The views of a scene show one set of named points, each view turned or mirrored, and shifted as a whole, with a little noise and some points left out.

Scene 1
View 1
J_992: [ 21  -5   4  39  -7  47  20   3 -41  -2  -4   4  -5  -2   7 -16 -14   7
 -14  -2  -4 -19  -9  34 -17  -8   2  32   5  15  -9   0  -1  10   3  21
  11  38  31 -24  15  14 -10  -3 -33  -8   1   1  26 -36  28]
J_555: [ 26 -11   1  38  -2  44  13  -7 -30   0 -16   6  -3   2  14  -6 -14 -10
 -18   9  -8 -11 -10  28 -12  -9  -7  37   1  11  -3  -1 -11   9   4  26
  10  35  19 -27   7  14  -8  -7 -23  -4  -6  -7  23 -31  22]
J_39: [  0 -25  40   0   8 -22   1 -15 -11 -29  -1 -17  -3 -11 -21  43  -2 -24
  33   3  17  19 -26 -17 -28  16  16  12 -17 -19 -51  -9 -10   1 -10  21
  23 -14 -13 -23  -8   2  24   1   6  22 -31 -27 -13  -3  11]
J_117: [ 12 -40  11  11  -3 -11   5 -23 -18 -21 -13  13   0  -8  -4  37  10 -57
   2  38   5  22 -16  -9 -30   2  -9  20 -17 -12 -21  -8 -35  16  -2  32
   9  -5 -23 -54 -12  -3  15  -8  -4  25 -15 -19  17 -12   9]
J_479: [ 10 -26  24  15   2  -3   6 -15 -18 -18  -8  -1  -2  -5  -6  26  -1 -30
   8  15   5  12 -18   1 -25   7   0  20 -12  -8 -28  -7 -17   8  -4  24
  16   3  -7 -34  -4   2  12  -4  -4  14 -16 -18   6 -16  16]
J_7: [ 45  12 -10  71  10  90  18   1 -28  29 -25   1  -4  11  35 -39 -36  21
 -40 -10 -29 -37  -2  60   8 -21  -5  60  17  22  21   3  11   3   9  25
  14  73  48   0  19  27 -25 -10 -31 -35  -8 -10  30 -46  35]
J_985: [  8 -20  17  13 -13   7  17  -2 -39 -23   8  -1  -5 -11 -13  10   1 -10
   6   4  16  -5 -21  10 -34   2   5   9 -10   0 -30  -6 -13  14  -1  21
  10   4  12 -39   6   7   7  -1 -21  12   0   2  18 -20  21]
J_233: [  0 -28  23   1 -17  -9  17  -3 -38 -32  12   0  -5 -15 -25  18   9 -20
  13   9  25   3 -23   0 -42   7  10   4 -14  -2 -40  -8 -19  14  -3  18
  10  -7   1 -50   2  -1  13   4 -19  21  -2   3  14 -15  18]
J_507: [ -6 -17  48  -1   1 -20   9  -5 -22 -36  12 -25  -3 -14 -31  32  -5   1
  43 -15  27   4 -30 -11 -37  18  27   3 -14 -11 -62 -10   2  -3  -9  12
  24 -16   7 -18   2   1  25   8  -5  18 -22 -17 -13  -6  20]
J_684: [ 12 -25  18  19  10   3   5 -20  -9 -13 -14   0  -2  -1   1  28  -8 -32
   6  17   0  12 -13   2 -17   4  -1  27 -12  -9 -23  -5 -17   6  -7  28
  14   6 -11 -31  -8   3  13  -7  -1  13 -22 -24   6 -13  16]
J_306: [ 27   3   1  43 -12  60  25  11 -51   2   0  -1  -4  -3   6 -33 -17  28
 -18 -15   0 -35 -10  45 -19 -12   7  29   9  23  -9  -2   9  11  10  18
   9  49  52 -21  20  20 -18  -1 -43 -19  12  10  30 -38  33]
J_928: [  8   0  34  18  -6  21  19  10 -43 -20  12 -25  -7  -8 -19  -4 -15  35
  21 -38  20 -26 -23  21 -28   8  31  10  -2  10 -45  -4  20  -1  -3   7
  19  21  42  -6  16  14   2   8 -25  -3  -7   2   1 -21  31]
J_451: [  1 -29  32   4  -2 -17   8 -11 -20 -30  -2  -6  -3 -10 -16  34   5 -26
  23   9  17  15 -25 -10 -33  13   8   9 -17 -11 -43  -8 -18   8  -5  22
  18 -10  -8 -35  -6  -4  18  -1  -4  20 -19 -14   1  -9  16]
J_518: [ 12 -15  14  17  -7  18  16  -4 -38 -14  -1   2  -4  -7  -5   3  -3  -6
   1   4  10 -10 -17  13 -27   1   5  21  -5   4 -24  -4 -10  11   1  20
  11  18  17 -33   7   7   2  -3 -20   4   0   0  18 -24  25]
J_671: [ -4 -32  44  -3   2 -30   5 -11 -16 -35   3 -17  -2 -14 -26  43   0 -27
  36   1  25  18 -28 -18 -36  18  16   8 -20 -16 -57  -9 -13   4  -9  19
  23 -18 -13 -31  -6  -3  25   1   5  26 -25 -20  -8  -2  16]
J_854: [ 17  -2  26  28   3  28  13   1 -31  -7   1 -19  -6  -1  -8  -2 -20  19
   9 -24   6 -17 -16  23 -17   4  19  27   1   7 -30  -2  13  -2  -1  14
  20  25  31  -9  11  15   1  -3 -18  -7 -12  -7   4 -22  29]
View 2
J_992: [ 23 -27 -32 -41  11  32  31   2 -30  -7  -7  -9   6 -35 -40 -22  -7  -4
   5  23   2  10  11 -10 -19  -4   5 -16  12 -17  -9  14   8 -36 -21  -1
 -13   0   7  -1   3   4  11 -49  -8   7 -27  40 -22 -20   7]
J_555: [ 22 -21 -39 -41  16  25  15   3 -32  -3   3   1  -6 -29 -42 -16  -5  -7
  -1  24  12   7  11   2 -11  -1  -9 -17   1 -19  -2  16  22 -31 -17  -5
 -15   6   0   1   8   6   4 -43  -5   9 -23  37 -21 -23  12]
J_507: [ 10 -48 -16   5  12  14   1 -12   3   0  10  27  21   1 -32 -46 -14  19
 -14  32  21 -29  23 -17 -24  -3 -28  41  38 -18 -29 -34  -2  38   9   6
   9  17  -2  40 -22 -43  26   3  19   3   3  12  -4   1 -20]
J_684: [ 15 -28 -37 -17  16  11 -16   1 -18   1  27  23  -8  -7 -37 -20  -8  -1
 -10  20  35  -9  18  13  -9   7 -39  11   4 -23   1  -7  26  12   2  -5
  -6  17  -9  15   2 -19   0 -11   5  13   6  19 -15 -16   8]
J_7: [ 40 -13 -46 -61  26  49  43  -5 -65 -21  -3 -14  -7 -56 -61  -7  11 -23
 -14  29 -12   9  10 -11  -5  -6  14 -62   8 -30 -13  37  28 -84 -23  12
 -11  10  28  -8  18  37  11 -84 -25   8 -56  60 -29 -34  26]
J_479: [ 14 -30 -33 -15  16  10 -14   1 -12  -1  20  21  -3  -6 -35 -25 -12   3
  -7  21  29  -7  15   7 -13   5 -33  17   8 -18  -2 -12  20  17   0  -7
  -8  15 -14  17  -5 -24   4  -7  12  13  10  17 -12 -10   0]
J_928: [ 20 -49 -18 -15   8  29  39 -12 -18 -11 -13   0  27 -22 -39 -48  -9  11
  -8  36  -5 -18  21 -36 -30 -18   7  10  48 -17 -41 -11 -11  -8  -6  13
   5   1  16  26 -17 -22  34 -31   7  -1 -31  37  -6  -6 -12]
J_854: [ 23 -37 -25 -24  17  30  28 -10 -27  -8  -1   4  16 -25 -43 -33  -3   3
 -12  34   2 -15  17 -20 -21 -10  -2  -3  32 -24 -31  -4   6 -14  -5  11
   2  11  15  21  -7 -10  22 -38   1   4 -27  35 -13 -13  -2]
J_671: [  8 -45 -20   4   9   7 -10  -5   3   2  17  28  14   7 -29 -42 -17  13
 -13  29  30 -24  23  -7 -24   0 -35  44  28 -19 -20 -33   5  44  11   2
   5  17 -10  33 -17 -45  18   8  18   6  12  11  -3  -3 -15]
J_985: [ 11 -36 -25 -19   4  14  14   3  -4   5  -2   1   9 -11 -29 -31 -19   8
   9  24  17   2  11  -5 -27  -2 -12  21  13  -9  -5  -6   0  10 -15  -8
 -17   2 -13  10  -9 -24  10 -13   9   8  -3  24 -13 -11  -9]
J_451: [  9 -35 -28  -6   9   5 -12   0   0   5  16  25   6   4 -30 -31 -18  10
  -6  23  35 -12  19   3 -19   2 -35  36  15 -16  -5 -21  14  33   5  -8
  -5  12 -15  23 -11 -34   8   4  14  11  14  10  -9  -5 -10]
J_306: [ 26 -29 -28 -46   9  37  52   2 -31  -8 -23 -21  13 -45 -44 -26  -8  -6
  10  31 -11  14   8 -20 -22 -15  21 -24  19 -14 -18  22  -1 -55 -26   2
 -15  -6  13  -4  -2  11  20 -59 -10   5 -43  52 -20 -20   4]
J_518: [ 17 -31 -29 -27   7  22  15   3 -14   1  -2   3   8 -19 -34 -28 -15   5
   6  27  13   5  12  -7 -21  -3 -11   7  13 -12  -7  -2   6  -6 -12  -4
 -13   4  -4   8  -6 -17  10 -22   4   8 -11  29 -15 -14  -2]
J_39: [ 12 -40 -25   2  11   6 -13  -3  -3   2  21  28   8   6 -33 -34 -13  13
  -9  26  33 -20  19  -2 -19   2 -37  35  20 -19 -13 -29  10  38   8   0
   2  16 -11  33 -13 -38  11   7  16  11  13  10  -6  -4 -10]
J_117: [  9 -21 -37 -16  11   4 -24   8 -10   8  29  22 -16   0 -32 -13 -16  -1
   1  14  41   2  14  22  -8  13 -41  17  -8 -17  16 -10  28  19  -3 -14
 -15  11 -25   8   3 -19  -9  -1   9  16  18  12 -17 -13   5]
View 3
J_928: [-15 -51 -24  -9   6 -20   9   6   0 -15 -41   0  16 -26 -26  16  27  21
  -5  -1  16  21  19   3  21  15   9  -7  -2  17 -14   5   9  16   9 -13
 -24 -40  51 -29 -33   8  -5 -20  35  14 -19   9  19 -29  34]
J_854: [ -7 -42 -17 -11   3 -11  17   2  -3 -14 -34   4  11 -26 -14  10  19  15
  -7   1  13  17   3   0   8  17  10   1 -11   8 -12  -5   1  14  10  -9
 -11 -25  40 -12 -18  12  -3 -35  21  13 -16  -4   4  -8  29]
J_306: [  4 -56  -5 -35 -10  -6  40  -8  23 -21 -24 -11  11 -45 -15 -19  15 -12
 -11   8  10  -1   1 -33   3  23  10  21  -2  16 -32 -23  17  28  10   6
  -8 -29  38 -17 -38  27  -8 -36  17  11 -27 -19 -19 -21  65]
J_233: [-25 -10 -12 -15  12 -17  -7   0   4 -33 -21  10  -8  18  -8  26  13   7
  -8  -6   9  25 -16  27  10  10  -5 -20  34 -15  13   7  38  -7   8 -39
 -30  -9  11 -19 -15   7 -20  13  18   6 -10   6  15 -37  29]
J_671: [-29  -4 -24   7  18 -17 -25   5 -19 -26 -30  23  -7  32  -2  44  13  28
  -5 -11  13  39 -13  51  11   8  -6 -31  17 -24  28  22  17 -16   5 -49
 -28   0  14 -10   5  -1 -10   3  19   6   0  17  33 -16  -2]
J_39: [-25  -6 -20   2  15 -16 -18   7 -18 -23 -30  21  -4  27  -3  37  13  22
  -8  -9  12  35 -12  41   9  10  -5 -27  14 -19  21  17  16  -9   7 -41
 -25  -2  14 -10   4  -1  -6  -2  16   6  -2  11  25 -10   3]
J_555: [  7 -26  -2 -29  -5   1  27  -7  11 -24 -17   5  -1 -14   4  -9   2 -12
 -14   4   9   8 -21  -9 -10  24   0  12  -3  -5 -15 -19  11  14   9  -9
  -2  -4  13   2 -10  26  -8 -35   0   9 -11 -17 -19   0  42]
J_479: [-14  -5 -13 -10   7  -8  -5   2  -7 -28 -22  17  -6  22   5  23   6   7
 -11  -5  11  24 -25  29  -4  10  -5 -13  12 -20  14   0  18  -6   8 -34
 -13   3   5  -3   3  11 -12  -9   6   9  -4   0   5  -2  16]
J_451: [-23  -2 -17  -2  13 -14 -14   2 -10 -29 -26  23  -9  28   1  34  11  18
  -6  -9  11  31 -19  41   4   7  -7 -25  19 -23  21  10  22 -11   5 -44
 -24   1   8  -6   1   4 -12   2  14   7  -3   9  19 -14   8]
J_507: [-34 -28 -32   9  14 -27 -19  12 -20 -20 -41  11   9  10 -14  47  25  40
  -2 -13  14  38   9  44  25   4   1 -33  14  -3  18  28  14  -9   8 -38
 -33 -21  34 -24 -14  -5  -8   4  34  11 -10  22  42 -27   3]
J_684: [ -9  -3 -10 -10   5  -2  -1   0 -10 -25 -20  21  -6  22   7  18   3   4
  -7  -5   8  22 -27  30  -7  14  -4 -10   4 -24  12  -4  10  -6   9 -33
 -11  11   5   7  12  11  -7 -19   1   5  -1   0   0   8  12]
J_992: [ -1 -37  -5 -30  -5  -3  30  -7  17 -22 -21   1   3 -23  -4 -10   8  -8
 -13   6   9   6 -12 -18  -2  21   1  12  -1   3 -22 -20  17  21  10  -4
  -8 -15  25  -7 -24  24  -6 -34  10   8 -19 -17 -18 -13  53]
J_985: [-18 -20  -9 -20   9 -13   4  -3   7 -31 -20   7  -4   8  -4  12  11   3
 -11  -4  10  20 -13  16   5  12  -6  -9  22 -12   2  -4  32   2  10 -29
 -23  -9  16 -16 -16  11 -18  -1  17   6 -14   2   4 -28  35]
J_117: [-11   9  -3 -15   6  -3  -7  -5  -5 -33 -14  24 -16  35  15  15  -3  -5
 -15  -2   7  23 -42  32 -11  13 -10 -11  18 -33  20  -5  27 -11   6 -42
 -10  23 -12   5  13  12 -14  -5  -3   2   0  -6   1   2  14]
J_7: [ 29 -54   1 -40 -18  10  61  -7  16 -10 -19  -5  14 -56  -1 -37   2 -22
 -12  16   8 -10  -7 -45 -16  30  13  42 -38  20 -48 -41 -12  40  14  21
  18 -17  37   9 -20  38   4 -78  -4   9 -22 -34 -43  19  58]
J_518: [-10 -23  -8 -22   5  -9  10  -4   7 -28 -23   4  -1  -2  -5   8  10   1
 -12  -5   8  16 -13   2   4  15  -2  -3  13  -5  -4  -8  27   8   8 -23
 -17 -12  16 -13 -16  15 -13 -13  13   8 -13  -7  -1 -20  37]
View 4
J_117: [-38   3   1 -17 -21  -4  -4  -9  11 -10  37  19   2 -35  -2  -1   0  19
   1 -12   8  17   3 -19   9  -1   7   6   2  11   3   4 -27 -38  10  34
 -15  46 -35  13  -2  -3  17  11   0  14  -8 -13  -5 -14  -5]
J_233: [-27  16  22 -35 -21   0  -9  -4   4 -31  11 -10 -10 -18 -21   6   4  39
  14 -11  13  13  -8  -7  14  13 -12  -5  23   7   2  14   2 -24 -11  37
  -9  36 -19  -4   0 -22  15 -30   4  -1  -1 -18   1  -8 -31]
J_985: [-22  14  22 -36 -10   4  -8  -3  14 -24   4 -12  -6 -27 -14  -1   4  32
  23   0   9  20  -8  -8   3  15 -13 -10  12  18   8  -5   7 -23  -8  27
  -8  33  -3   0   8 -16   8 -18   0   2   1  -6  -7  -2 -24]
J_992: [-11   6  20 -31  13  19 -16   2  37 -13 -14 -16   1 -43   2 -14   1  22
  43  12   8  29 -12 -10 -17  20 -14 -23  -4  41  20 -44  16 -22   1   9
  -1  33  35  10  25   2 -12   1 -13   2   5  22 -25   7 -16]
J_451: [-22  11  17 -30 -15  -7  -4 -15  -2 -18  25   8  -4 -25 -17   8   0  29
   8  -6  -1   8  -8 -20  18   6 -12   5  21   5   6   9  -5 -32  -9  42
 -15  30 -35 -12 -12 -19  25 -24   9  11  -5 -28  -5  -2  -2]
J_684: [-19   5   9 -23 -10   0  -9 -11   8  -7  28  15   4 -38  -3   2  -4  15
  10  -1  -1  15  -5 -27   8   3  -6   4   4  18  10 -10 -11 -37   5  32
 -19  34 -25   1  -5  -7  16   3   2  16  -6 -16 -14  -3   8]
J_555: [-18   0  11 -24  10  14 -17   1  37 -10   2  -6   7 -51   6 -13  -1  14
  33   8   4  29  -8 -14 -16  16  -6 -17 -10  40  20 -41   4 -29   9  10
  -8  38  23  16  21   7  -6  14 -12   8   0  22 -25   3  -6]
J_928: [  7  15  39 -47  18  11 -15  -8  12 -25 -24 -24  -4 -29 -16   4   0  31
  46  20  -6  16 -28 -19   1  26 -39 -19  21  28  25 -31  45 -17 -26  22
  -2  10  20 -26   4 -20   2 -47   7   1  10  -9 -23  23  -9]
J_306: [ -4   7  28 -36  24  25 -23   7  45 -15 -32 -30  -1 -44  -2 -14   3  22
  55  21   8  33 -17  -4 -26  29 -25 -34  -5  45  27 -57  36 -14  -5   3
   5  33  57   8  34   2 -21  -7 -12  -1   9  34 -28  12 -24]
J_479: [-18   9  15 -29  -7   1 -10 -10  10 -14  16   5   0 -32  -8   1  -2  24
  16   1   0  15  -8 -21  10   8 -13   3   9  16  12  -9   1 -32  -4  31
 -14  31 -18  -2  -3 -10  17 -11   3   8  -4 -16 -14   2  -1]
J_671: [-18  14  20 -33 -18 -10  -3 -17 -14 -21  27  10  -6 -17 -18  17   1  32
   3  -3  -4   2 -10 -27  29   4 -18   9  27   2   4  18  -3 -32 -13  46
 -17  23 -46 -24 -22 -25  32 -34  13   9  -6 -43  -4   2   5]
J_518: [-20  11  20 -32  -1   8 -13  -1  21 -22   1 -12  -1 -34  -8  -4   5  27
  25   3   7  19  -9 -10  -2  14 -13 -12   8  26  14 -16  11 -25  -4  22
  -5  35   8   3  11 -11   4 -13  -4   0   2   5 -14   1 -19]
J_854: [  8  11  29 -39  19   9 -12 -13  16 -16 -15 -12   4 -36  -8   2  -2  20
  42  22 -12  17 -22 -29   0  19 -34 -13  11  36  26 -37  36 -23 -17  22
  -8  13  15 -23   0 -12   3 -30   4   7   5  -8 -26  24   8]
View 5
J_233: [-32  19  -3 -17 -33   3 -12  22  23  10 -26 -17 -16  27 -11 -17  18   9
   1  -7 -16 -23  11 -57  -7  45  10   1 -38  -5  -8  18  -4  34  24  -8
 -17 -14   3  25   3  14  18   9  13   4  14  -2  -7  -5 -25]
J_684: [-10   1   9 -14  -5 -12 -26   7  11  11 -18   2 -16  41 -16   0   9  16
   0   2   9 -15  14 -14 -11  33  10  21 -31   0 -17  26   2  38  46 -14
 -15   4  -8   0  -2   0 -11  15   5  14  16 -14 -22   6 -17]
J_7: [-34  12  25 -17  43 -35 -24  22 -34  25  30  27   2   1 -21   7 -44  58
  -1  32 -26  23  39 -10  21 -37 -37 -15 -15  35 -52 -28  30  -4  28 -18
 -56  66 -37 -23  12  18 -63  -3 -81   2 -18 -23  33  15   6]
J_992: [-36  20  11 -16   8 -14 -17  24  -7  18   4   5  -6  10 -17  -6 -12  38
   3  16 -26   1  28 -41  11   0 -19 -11 -27  17 -29 -12  14  11  21 -14
 -41  27 -19   2  13  19 -22  -1 -41   0  -4 -11  19   4  -8]
J_117: [-17   1   1  -4  -5 -11 -35   9  21   9 -21   9 -23  47 -19   0  23  16
   9  -8  22  -4  14 -22 -15  41  15  25 -40   1 -19  16  -9  49  49  -8
 -11  -4  -5   9  -3  -1  -8   6  18  20  23 -11 -16  14 -29]
J_671: [ -4   7   5 -28 -36   4 -10   9  27  10 -32 -26 -12  38  -9 -13  18  -2
 -11  -9  -6 -43   7 -29 -16  56  19  27 -30 -15  -4  56   3  38  36 -12
   0 -20   9  13  -3  -4  18  26  22  13  16  -3 -35 -10 -20]
J_479: [-13   4   6 -12 -11  -7 -23   9  15  13 -21  -3 -14  36 -16  -5  11  13
  -3  -3   3 -18  14 -22 -11  37   9  19 -33  -1 -19  23   1  37  39 -12
 -14   0  -3   4  -1   2  -3  14   6  11  16 -10 -19   5 -22]
J_39: [ -7   8   3 -24 -29  -1 -10   9  23   8 -29 -21 -11  37 -10 -10  14   6
  -9  -7  -7 -35  10 -26 -12  50  14  23 -27 -11  -7  50   2  34  36 -11
  -4 -14   6   8  -5   0  10  22  17   8  15  -8 -31  -8 -19]
J_928: [-18  21  16 -42 -24  -4  11  22  -5  17  -4 -32  10   1  -2 -19 -26  24
 -26  16 -64 -38  23 -43  10  12 -20  -9  -8   1 -20  32  30  -5   6 -17
 -31  14  -2  -1   8  15  -2  22 -44 -12 -15  -7   4 -21   7]
J_854: [-18  14  15 -32  -9 -10  -6  17  -5  19  -3 -17   2   9  -9 -14 -19  27
 -16  15 -38 -24  22 -30   6   8 -16  -3 -19   4 -23  22  21   5  21 -16
 -29  20  -8  -5   7  11 -13  17 -37  -3  -8 -12   1  -8  -1]
J_507: [ -4  12   5 -35 -43   6   3  11  20  11 -30 -39  -1  30  -5 -20   4   2
 -16  -1 -31 -53  10 -36  -9  49   8  15 -24 -16  -3  60  11  24  24 -13
  -6 -17  10   9  -2   3  22  30   8   0   6  -4 -27 -22 -10]
J_985: [-35  19   0 -15 -20  -2 -14  20  12  13 -17  -9 -12  23 -13 -14   9  20
   0   0 -16 -17  18 -53  -3  27  -2  -1 -37   0 -18   8   4  30  24 -10
 -24  -2  -5  18   6  13   3   7  -4   4   7  -5   2  -1 -22]
J_555: [-33  14   9 -11  14 -18 -24  18  -7  17   3  16 -10  19 -19   1  -8  38
   5  10 -11   5  26 -25   5   4 -11   0 -30  16 -32 -11  10  22  33 -13
 -36  27 -19  -1   8  14 -29   0 -30   8   4 -14  14  12 -10]
J_518: [-32  19   5 -16 -12  -4 -14  22   8  14 -13  -2  -6  21 -15 -11   2  22
   1   6 -17 -11  21 -45   2  19  -6  -1 -31   5 -21   3   7  24  23 -10
 -28   7  -7  11   9  14  -6   5 -15   4   5  -8   6   0 -17]
J_306: [-45  28  10 -20   9 -14  -9  31 -16  20  11   3   0  -2 -16  -9 -18  41
  -4  23 -44   3  35 -49  20 -15 -27 -26 -24  22 -35 -22  21  -2   7 -14
 -47  34 -20   3  16  25 -27  -3 -56  -6 -16 -10  33   1   0]

In a view up to two points have been moved. Name them for each view, in the order of its rows, or write -.
view 1 => J_39, J_117
view 2 => J_671
view 3 => J_507
view 4 => J_479, J_854
view 5 => J_928
